The views of a scene show one set of named points, each view turned or mirrored, and shifted as a whole, with a little noise and some points left out.

Scene 1
View 1
z_773: [  8 -17  -8  -9 -19  10 -24 -21 -10  -7 -24 -32  29  -8 -19  18  -4   1
 -24   0   8]
z_269: [ 15  -3 -12  -1  -3   1 -29 -13  -5  13 -32 -22  15  -8 -16   3  -8  -3
 -17 -12  -6]
z_629: [  9 -32 -20 -15 -26  19 -30 -31 -17 -16 -20 -39  31 -18 -25  41  -6   6
 -45   5   0]
z_590: [  7   9   6 -10   6 -15  -7 -14   1  22 -12  -8   3 -14 -12 -20  -5 -21
  11   4  -3]
z_835: [  6   7   8 -14   1 -12  -7 -19   0  16  -9 -14   8 -15 -15 -13  -6 -22
  10   7   2]
z_337: [  5   1  -1   8   0  -7 -14   4  -1  18 -28  -3  14   1  -1 -28   4  -2
   3  -1   0]
z_100: [ 12  -4 -12  -2   7  -8 -17 -14  -5  24 -16  -2  -3 -19 -12  -7  -5  -9
 -12   3 -22]
z_854: [  5 -12  -7  -9  -2  -5  -8 -19  -7  13  -6  -6   5 -22 -11  -3   0 -10
 -11  17 -12]
z_432: [ 12  -1  -9  -2   3  -4 -21 -12  -4  19 -24 -12   7 -11 -13  -6  -6  -8
  -9  -4 -11]
z_400: [ 20  13  -5  -6   4  -7 -31 -17   1  21 -34 -27  10  -6 -23  -1 -17 -14
  -2 -23  -3]
z_840: [ -2 -10  -2   7  -1  -8  -2   4  -5  18 -13  10   9  -6   5 -33  12  -1
   1  20  -7]
z_31: [ 21   4 -18   0  15 -10 -28 -15  -2  35 -25  -4 -10 -20 -17  -4 -13 -11
 -14 -11 -32]
z_521: [-18 -41  -3   1 -20   4  14  -1 -16  -5   8  14  21 -16  11 -18  27   9
 -17  53  -2]
z_338: [ 11   2  -1 -15   1  -7 -16 -25  -4  15 -14 -20   7 -18 -21   2 -10 -19
  -4   0  -5]
z_906: [ 25  13 -14  -4  14 -10 -35 -18   0  32 -33 -17  -5 -16 -23   0 -19 -15
 -10 -24 -24]
z_506: [  4 -26  -8 -21 -21  10 -13 -32 -15 -12  -5 -29  24 -23 -21  28  -2  -5
 -29  19   3]
z_953: [  6 -23  -9 -14 -32  19 -30 -24 -13 -23 -30 -48  46  -3 -22  32  -4   6
 -32  -3  23]
z_574: [  0  -8  -1  -2   5 -12   2  -8  -5  23  -2  11  -2 -20  -1 -25   7 -11
   1  25 -16]
View 2
z_432: [ -4  -1   7  -3  -8   2  15  -4  19 -10  21 -19  10 -15  13   5  20  15
  15   7 -12]
z_100: [ -9  -3  10   4  -8  10  15  -9  12  -6  12 -19  12  -6  14   6  18  13
  11  18  -9]
z_590: [  8 -10  15   1 -19   2  34   3   4 -21  16  -5  18 -21  11   0  18  17
  -1  16 -14]
z_854: [  6  -4  12  -2  -7   6  17 -12   7  -1  11 -23   6  -6   8   9   2  12
  -4  11 -11]
z_574: [ -2 -19  19  -5 -14  17  22  -1  -9  -4   7 -17  17 -13  18   9   1  19
 -13  32 -12]
z_269: [ -3   6   1  -8  -4  -6   9  -5  32  -8  28 -24   4 -18  10   4  22  14
  23  -5 -13]
z_338: [ 12   5   9   9 -10  -3  28 -11  17 -14  16 -14   9  -8   2   1  18   8
   8   1 -12]
z_629: [ 21  23  -5 -14  14 -14  -5 -29  42  14  27 -50 -23   0  -6  16 -10   3
  13 -33 -12]
z_953: [ 31  19  -5 -29   8 -27   1 -15  46   4  41 -44 -23 -22  -5  13 -10  11
  13 -43 -19]
z_521: [ 11 -24  19 -38  -4  17   1  -5 -14  21  12 -43  -2 -17  19  26 -41  26
 -34  22 -16]
z_506: [ 30  12   5 -10   5  -9  10 -25  23   8  19 -40 -15  -1  -7  14 -16   4
  -5 -20 -13]
z_840: [ -7 -23  16 -23 -14  13  14   9  -3  -4  18 -20  16 -28  25  11   0  28
  -7  28 -15]
z_400: [  1   7   3   3 -12 -10  24  -1  32 -23  29 -10  11 -21   8  -5  36  12
  27  -5 -13]
z_835: [ 17  -6  15   0 -17  -2  36   0   6 -20  17  -7  13 -20   7   1  12  14
  -4   7 -15]
z_906: [-13  11   2  18  -9  -1  21  -9  32 -20  19 -10  16  -6   9  -5  46   7
  34   4  -8]
z_773: [ 17  11   0 -18   2 -14   7 -11  33   1  31 -36 -10 -17   2  10  -1  12
  11 -22 -16]
z_337: [ -8 -15  11 -22 -15   2  16  14  11 -13  28 -16  15 -35  24   5  15  28
   8  15 -16]
View 3
z_400: [-14 -12  11  12  -1 -10   9  -1  23 -32  24 -19   6 -23 -10  13   4  -4
  -6   2  20]
z_953: [ -4  16   6   4 -59  21 -17   5  20 -30  -1  -3 -23 -38  -5  36  30 -42
 -17   0   3]
z_773: [ -3  10   2   6 -36  14 -10   0  16 -29   6  -5 -15 -23  -6  22   9 -32
 -12   1   6]
z_521: [ 12  21 -28 -15 -33  41 -10 -18 -14 -11 -18  18   0  19  -3  -7 -49 -51
  17   2  -5]
z_854: [  2  11 -11   0  -6  12  -6  -5  10 -28  18  -3  -6   6  -8  -1 -25 -21
   1   5  10]
z_835: [-11   3  -9 -15   0  11   5  -3  20 -30  28  -9  15  -2 -10   2 -14 -11
  14   8  18]
z_31: [  0 -10   4  28  18 -17   5  -6  13 -30  25 -16  -7   0 -10  -5 -25  -2
 -13   1  16]
z_840: [ -3  -7 -11  -3  -5  13  11 -19  -6 -13  -6   1  21   6  -5  -7 -41 -23
  17   1   8]
z_590: [-11  -3  -8 -11   7   7  10  -7  16 -28  25 -10  19   0 -10  -2 -21  -8
  15   7  18]
z_506: [  5  27  -9  -1 -36  24 -21   4  18 -35  16  -1 -27  -9  -7  16   2 -36
 -12   5   4]
z_432: [ -4  -5   1  12  -3  -2   4  -7  12 -26  14 -10   1  -7  -8   4 -15 -14
  -4   1  13]
z_100: [  1  -2  -3  14   6  -2   2  -7   9 -27  19  -8  -4   4  -9  -5 -28 -12
  -4   2  12]
z_629: [  8  24   1  17 -47  17 -26   6  17 -35   7  -3 -42 -23  -6  26  15 -40
 -29   0   1]
z_269: [ -6  -6   7  17 -13  -4   2  -5  14 -28  10 -12  -5 -19  -7  13  -2 -16
 -11  -1  12]
z_337: [-11 -17  -1   3  -6   3  15 -15   2 -15  -4  -6  24  -9  -6   2 -23 -18
  12  -1  12]
z_338: [ -6   6  -4  -2  -4   5  -1   0  22 -34  30 -11  -1  -6 -10   6  -8 -12
   0   7  16]
z_574: [  1   3 -17  -6   6  12   4 -13   1 -21  12   0  12  17  -8 -13 -46 -18
  15   5  11]
View 4
z_953: [  4 -23 -26   4  18  38  -1 -37 -29  17 -10 -32  16  33   6 -10  16   2
 -11  32 -10]
z_337: [  0 -30 -11   9  -6   6 -37   9   7   0  14  25  -2   3   3   0 -28  -1
  -7  15 -28]
z_338: [ 14 -13   0   1  14  20 -25  -2   7  -5  17  -2  -2   3 -15 -13   2 -11
   7  -4 -25]
z_574: [ 13 -10  -1   2  -6   2 -29  31  20   3  16  16  -2 -15   8   5 -12 -10
  16  -1 -27]
z_590: [ 11 -21   3   0   8   6 -31  16  10  -9  21  20  -5  -4 -11 -14 -13  -9
   7  -7 -25]
z_840: [  4 -21 -10   6 -12  -2 -31  29  13   7  12  25   1  -9  18   8 -23  -3
   6  12 -25]
z_100: [ 14  -7  -3  10  -2  19 -35   4  23   0  18   2  -6  -6  -6   5  -8 -11
   9   2 -37]
z_773: [  7 -17 -18   5  11  30 -13 -22 -12  11   0 -19   8  19   3  -5   8  -3
  -4  22 -18]
z_629: [ 13  -3 -23   7  12  44  -4 -34 -11  21  -8 -45  12  22   7   3  27  -6
   2  26 -19]
z_835: [ 12 -20   3  -4  13   8 -24  13   3  -7  18  15  -1  -2 -10 -17  -6  -9
   8  -7 -19]
z_506: [ 16  -4 -14  -2  15  28   0  -9 -10  17  -4 -31  13  10   9  -4  26  -9
  12  13 -12]
z_854: [ 16  -6  -5   2   1  15 -21  12  12   6  11  -3   2  -5   4   2   2 -11
  15   2 -25]
z_400: [  7 -24  -2   9  13  28 -38 -22   7 -11  21   4  -8  14 -27 -15 -13  -7
  -9   3 -34]
z_521: [  9  -8 -21  -2 -16  -6  -4  45   0  30  -8   5  17 -13  50  19   0  -2
  20  23  -8]
z_31: [ 16  -2   1  17  -2  31 -47 -11  35  -6  26  -3 -13  -3 -21   8 -11 -14
   5  -1 -50]
z_432: [  9 -16  -6  10   2  21 -34  -5  14  -1  16   3  -4   3  -9  -1 -10  -7
   0   7 -33]
z_906: [ 13 -12   3  15   9  35 -46 -24  24 -14  28  -2 -14   7 -34  -6 -10 -12
  -2  -3 -46]
View 5
z_521: [ -5 -11 -57  14  19 -12  -6 -14  43 -12  -9 -15   8  -4  -7  16  28 -14
 -22  -6  -4]
z_840: [  6   2 -32  12  13   9   6  11  12 -24  -7 -31   3   3 -29  11   3  -6
   1  -7 -13]
z_100: [  9  23  -9   2  -1  -2   7  13   9 -33   3 -18  10  -6 -13 -11 -17  16
   9  -3  -8]
z_773: [  3   2 -14   1 -13  -4  27   0  23  -4   5  -2   3   0  24 -30 -21 -13
  17  -6  21]
z_835: [ -4   5   2   7   5   0  14   8 -18 -18  -6  -9  11 -12 -20  -3 -11  -3
   8   6   1]
z_337: [ 10   3 -20  10   4  18  19  17   3 -20  -3 -32  -1   9 -23  -1 -12 -10
  15  -9  -6]
z_629: [  1   7 -18  -5 -21 -21  22 -11  41  -2   9  13   8  -8  48 -43 -22  -4
   9  -5  30]
z_574: [  1  10 -22   9  14  -2  -2   7   6 -31  -7 -22  11  -8 -29  11   4   8
  -5   0 -16]
z_269: [ 11  15  -6   1 -12   5  24  13  11 -19   5 -15   2   2   5 -25 -28   0
  21  -7   8]
z_338: [  0  13   4   2  -3  -5  15   8  -8 -20   0  -4  12 -13  -5 -16 -19   6
  11   4   5]
z_906: [ 15  33  14  -4 -14   5  20  24  -8 -35   8 -17   8  -4  -9 -28 -41  22
  27  -1  -3]
z_590: [  1   9   0   7   7   5  13  13 -18 -24  -5 -17   9  -9 -27   0 -11   1
  10   4  -6]
z_854: [  0  12 -14   4   3 -10   4   2  11 -24  -1  -9  12 -12  -7  -7  -6   8
   0   0  -2]
z_506: [ -7   2 -15   0  -8 -24  13 -14  26  -4   2  14  13 -16  29 -25  -8  -5
  -1   1  22]
z_31: [ 16  35   1  -3  -8   1   9  21   5 -41   7 -22   9  -4 -13 -19 -30  28
  17  -4 -11]
z_432: [  8  14  -8   3  -5   4  17  12   6 -23   2 -17   4  -1  -6 -16 -21   3
  15  -4   1]

In a view up to two points have been moved. Name them for each view, in the order of its rows, or write none.
view 1 => z_906
view 2 => z_338
view 3 => z_506
view 4 => z_574, z_31
view 5 => z_773, z_432
